Points, in no order, along strands that fork, close into loops and pass close to each other.
Points whose rows are less than 91.9 apart are linked; no others are. Some points are linked to none.
K374: -14; -7; -16; -13; 60; 17; -14; -37; 36; 17; 6; 6; 15; -10; -37; -29; -5; 13; -29; 17; -1; -3
K162: -6; -30; -2; -30; -2; -8; 23; 23; 43; -2; 0; 45; -48; -39; -18; -12; 15; -70; -18; 0; -25; -45
K380: 5; -6; -33; -43; -44; 36; 33; 19; 27; 12; 38; 12; -26; -22; 18; 1; 29; -12; 2; 8; 11; -45
K516: -4; -17; -5; -39; 26; -14; 13; 20; 4; 4; -36; 32; 10; 19; -29; -25; 5; -7; -10; 58; 39; 41
K539: -18; -15; 36; 23; -9; 6; 12; -35; 7; -1; -18; 31; 51; -36; -20; 16; 32; -14; 1; 29; -25; -24
K525: -7; 52; -27; 37; -4; 53; 14; 12; -10; -32; 9; 21; -9; -56; 10; 6; 44; -5; 7; 16; -18; -4
K345: 27; -3; 19; 42; -17; -57; 18; -21; -43; -29; -16; 9; 22; 11; 5; 4; 45; 4; 24; 4; 15; -16
K562: -13; 8; 7; -4; -12; -36; 14; 16; 1; -18; -45; 4; 11; 28; -12; 10; -38; 9; 0; 3; -31; 47
K437: -3; 28; -10; 11; 3; -12; 5; 10; -27; -42; -16; 24; -29; -22; 22; -1; 5; -8; 2; -4; -1; 33
K582: -5; -8; -16; -15; 22; -7; 15; 13; 27; -15; -7; 47; -27; -55; 1; -10; 20; -41; -27; 1; -41; -15
K512: 55; -13; 9; -10; -36; -11; -14; 5; 14; 22; 0; -33; -17; 27; 15; 12; -37; -28; -13; -25; -23; -43
K337: 9; -14; 33; -9; -24; -2; -10; 1; 23; 33; -29; -31; -3; 42; 1; 26; -44; -13; -8; -22; -3; -7
K304: 36; -20; 3; 30; 4; -11; -38; -46; 10; 24; 31; -15; 21; -9; 17; -23; -18; -17; -33; -30; -43; -42
K689: -6; -20; -19; -25; 24; 54; -30; -5; -2; 37; 57; -28; -17; 13; 15; -30; -14; 21; 7; -9; 61; -2
K918: 60; -23; 8; 17; 12; -23; -13; -5; -30; 8; 0; -1; 12; 54; 12; -6; 0; 0; 25; 1; 51; -13
K956: 59; 2; -2; 4; 1; -46; 14; 16; -6; -4; -21; 16; 6; 36; 1; 5; -11; -19; 15; 13; 31; -2
K668: 36; 9; -36; -20; -36; 38; 12; 52; -11; -25; 29; 25; -19; -19; 29; 0; 23; -24; 16; 20; 7; -38
K749: -23; 18; 23; 5; -23; 45; -19; 12; -23; 24; 18; -45; 6; 59; 11; 17; -23; 28; 28; -13; 32; 13
K864: 0; -7; 11; -62; -60; 17; 8; 46; 4; 20; -5; -17; -49; 24; 20; 23; -52; -32; 5; -7; 17; 17
K624: 25; 20; -12; 16; 4; 32; -14; -13; 22; 6; -11; -2; 31; -12; 5; 18; 29; 3; -7; 30; -22; -37
K705: -2; 34; -16; 28; 1; 21; -15; 3; -26; -11; 37; -36; -45; -4; 34; -13; -34; 8; -4; -50; -8; 20
K232: -34; 21; 21; -1; -43; 30; 2; -8; 13; 12; 25; -65; -23; -4; 18; 14; -24; 15; -18; -45; -26; -10
K228: -43; -5; -25; 19; 46; -21; -16; -20; -8; -10; 37; -2; 23; 5; -17; -16; 5; 43; -2; 7; 7; 14
K61: -6; 15; -17; 20; -16; -58; 31; 29; -31; -24; -31; 9; 7; 53; -15; 10; 6; 35; 31; -15; 15; 62
K464: -8; -35; 49; -19; 8; -32; -40; -18; 16; 26; -6; 2; 17; -9; 0; -16; -31; -20; -17; -18; -18; 4
K937: -10; -57; 6; -25; -16; -53; -25; 11; -21; -32; -2; 47; 30; -25; -21; -31; -46; -11; -26; 44; -3; 9
K381: 46; 3; 1; 28; -35; -57; 21; 35; -26; -39; -46; 23; -7; 32; 14; 12; 11; -19; 20; -3; 1; 10
K58: -36; 4; 8; -4; 42; 26; -10; -34; 40; 16; 6; 1; 6; -35; -21; 2; 0; 13; -32; -8; -47; -11
K462: -12; -25; 13; -1; 10; -33; -27; 9; -33; -27; 16; 51; 4; -29; -5; -46; -33; -18; -12; 36; 3; 35
K975: -24; -11; 17; -4; 19; -43; 1; -30; 26; 16; -21; 3; 11; 3; -23; 3; -17; -3; -30; -24; -25; 12
K237: -37; 22; 18; 30; -18; 17; -40; -6; -19; 12; 38; -58; -11; 12; 24; 6; -49; 20; -2; -58; -10; 11
K772: -4; -45; 75; 37; -22; -20; -49; -44; -14; 23; -3; 11; 57; -1; -4; -5; 5; -4; 17; 5; 11; -21
K714: -28; -12; 15; -4; 30; -19; 15; -45; 44; 8; -20; 0; -11; -38; -10; 5; 5; -18; -44; -29; -44; -11
K926: 35; -22; 5; 29; -13; -45; -10; -34; 8; 6; -2; 5; 33; -17; -2; -9; -8; -20; -47; -13; -66; -33
K687: 5; -23; -18; -38; 63; -18; -3; -10; 22; -3; -21; 18; 3; 2; -27; -27; 3; 1; -17; 36; 24; 7
K565: -22; 24; 10; 20; 15; -5; 25; -33; -13; -3; 16; -1; -31; -8; 23; 1; 29; 10; 31; -25; 28; 3
K974: 30; -22; -2; -17; -22; 18; -16; 24; -18; -9; 23; 27; -21; -26; 11; -1; 9; -34; 27; 12; 8; -32
K268: -27; 20; 7; 24; 2; 25; 4; 26; -43; -16; 1; -15; 36; 34; -10; 4; -13; 22; 22; 28; 29; 38
K743: 14; -22; -26; -39; 42; 37; -23; 9; -3; 21; 11; -9; 2; 16; -13; -34; -14; 10; -6; 11; 50; 8
K88: -10; -59; 52; 10; -3; -31; -46; -43; 1; 30; 10; -8; 47; 10; -16; -12; -23; 9; -16; -4; 0; 9
K935: 11; 18; -22; -25; -7; -10; 2; 38; 2; 0; -35; -18; -23; 38; -8; 12; -44; 9; -13; -17; -20; 46
K500: -20; 35; -10; 33; -23; -40; 24; 34; -16; -12; -22; -13; 4; 56; -14; 31; -20; 32; 15; -49; -12; 56
K353: -19; 9; 17; -4; 13; 35; 16; -2; -9; 23; 16; -7; -15; 5; -7; 6; 41; 7; 27; -11; 45; 9
K463: -21; 51; 5; 40; 1; 18; 6; 37; -47; -53; -4; 10; 28; -5; 11; 15; 20; 36; 28; 33; 33; 36
K815: -23; -5; 9; -6; 16; 61; -24; -12; -23; 51; 32; -28; 8; 12; 2; -6; 22; 27; 33; 5; 63; 10
K747: 8; 16; -32; 9; 34; -1; 6; -22; 28; -13; -21; -6; 45; 0; -20; 0; 38; 16; -12; 17; -39; -29
K240: 10; 17; -21; -3; -15; 64; 17; -2; 8; 5; -1; 8; 14; -34; -6; 28; 58; 2; 22; 30; -5; -47
K596: -12; -9; 16; -37; -26; 49; 5; 2; 0; 36; 5; 5; -14; -18; -2; 9; 19; -3; 26; 10; 32; -11
K51: -2; -31; 32; 24; -17; -57; 30; -35; -18; -36; -14; 15; 32; -14; -27; 4; 44; 22; 25; 27; 17; -10
K276: 54; -10; -20; 38; -25; -59; 5; -17; 13; -7; -27; 4; 15; 0; -4; 15; -13; -21; -20; -35; -78; 2
K712: -17; 7; -31; 24; 65; 1; -5; -43; 21; -6; 24; 0; 39; -6; -27; -16; 29; 34; -14; 9; -23; -12
K266: 5; -22; 33; -50; -36; 9; 12; 20; 33; 40; -16; -38; -44; 35; 8; 21; -30; -21; -13; -25; 24; -4
K809: -27; 33; -20; 14; 18; -8; 22; 25; -31; -7; 2; -38; -20; 45; 3; 13; -5; 29; 14; -44; 11; 36
K120: -23; -2; 23; 25; -3; -33; 44; -39; 7; -26; -32; 12; 42; -13; -23; 9; 36; 12; 10; 38; -35; -18
K106: -26; 15; 4; 49; 40; -2; -6; -26; -24; -15; 34; -10; 7; 1; 25; -22; 20; 31; 2; -26; 25; -1
K302: 38; -20; 0; 8; 19; -27; -27; -31; -14; 30; 23; -19; 9; 40; 10; -16; -24; 14; 4; -24; 39; 8
K999: 24; 10; 5; 38; -27; -58; 37; -2; -41; -37; -37; 14; 10; 41; -9; 2; 25; 15; 31; 5; 21; 26
K340: -16; 10; -5; -16; -48; 56; -1; -10; 34; 24; 39; -55; 0; 16; 17; 18; -3; 22; -11; -9; -6; -43
K256: -16; -43; 10; -18; -2; -57; 4; -20; 2; -1; -20; 27; 16; -16; -30; -7; -11; -6; -24; 20; 6; 19
K68: -4; 40; -44; 27; 15; 4; 9; 10; -23; -39; 29; -7; -48; -29; 35; -21; -4; 1; -4; -14; -2; 24
K219: 39; -6; 2; -4; -12; 5; -48; -3; 11; 22; 31; -20; -1; 0; 21; -8; -18; -19; -13; -9; -13; -29
K827: 24; 13; -23; -2; -7; -16; 9; 3; 23; -14; -19; -18; -28; -4; 4; 4; -1; -12; -8; -12; -24; -14
K122: 24; 23; -38; -22; 4; 17; 7; 18; 26; 7; -14; -25; -20; 25; 6; 11; -35; 20; -11; -16; -10; -3
K584: -21; 19; -7; -26; -8; 46; -14; 25; -8; -13; 1; 13; -7; -32; -1; 7; -12; 5; -1; 21; 9; 36
K542: -4; 21; -3; 25; 12; -4; 12; -7; -20; -31; 10; 19; -25; -55; 28; -3; 41; -18; 10; 2; -22; -18
K578: 10; -34; 6; -52; -1; -2; 20; 33; 48; 24; -38; 24; -34; -10; -18; 11; -1; -68; -3; 19; -4; -46
K181: 7; 51; -5; 26; -6; 34; 9; 18; -18; -28; 13; -6; 18; -26; 13; 10; 29; 15; 24; 17; 8; 9
K127: -11; -3; -22; -40; -22; 76; 11; 6; 1; 28; 21; 26; -5; -47; 6; 11; 41; 6; 11; 19; 8; -21
K780: -21; 25; -5; 38; 3; 4; -18; 27; -36; 3; 2; -38; 21; 61; -3; 20; -28; 29; 26; -9; 11; 23
K89: 18; 0; -23; 13; -18; -51; 17; 0; 11; -22; -27; 0; 5; 1; -6; 6; -14; 4; 2; -15; -50; 25
K327: 8; -8; 20; -32; 15; 17; 20; 18; 15; 24; -33; 16; -8; 31; -26; 12; 12; -20; 9; 34; 37; 21
K785: 8; -13; -1; -65; -5; 5; 12; 46; 37; 24; -35; 16; -31; 19; -19; 23; -14; -34; -3; 16; 5; -3
K952: -20; 19; -2; 11; 18; -7; 18; -15; 28; -18; -20; 19; -37; -58; 8; -3; 1; -32; -39; -15; -59; -1
K503: -15; 8; 19; 8; 15; 5; 14; -37; 0; -8; -6; 33; 3; -57; 0; -5; 46; -7; -2; 9; -22; -3
K40: 15; -22; 21; -13; 15; 5; -32; 23; -8; -3; 19; 54; -9; -28; 7; -21; -7; -24; 7; 31; 23; 8
K59: 3; 11; -45; -42; 39; 54; -15; 19; 13; -4; 24; -3; -15; -8; 20; -37; -4; 27; -13; 14; 19; 5
K881: -27; 15; -6; -1; -11; 58; -5; 13; -4; 17; 42; -69; -1; 31; 20; 17; -16; 43; 17; -22; 25; -23

How many points has the smallest loop of links through each point below? Write - if it is on no loop.
K68 => 14
K380 => 16
K106 => 10
K516 => 11
K89 => 5
K809 => 15

A tip is a point with one link. Name the tips that can be reached along the links from each point below, in the order of the rows.
K345 => K302
K562 => K864
K380 => K772, K59

A piece is two or more points that can be reached from each other along the links. Count, over all rows, the pieces, the separate loops (a circle has one, a figure eight two, a Y none), the forks (points with three links) and the tips (points with one).
pieces => 3
loops => 6
forks => 10
tips => 4
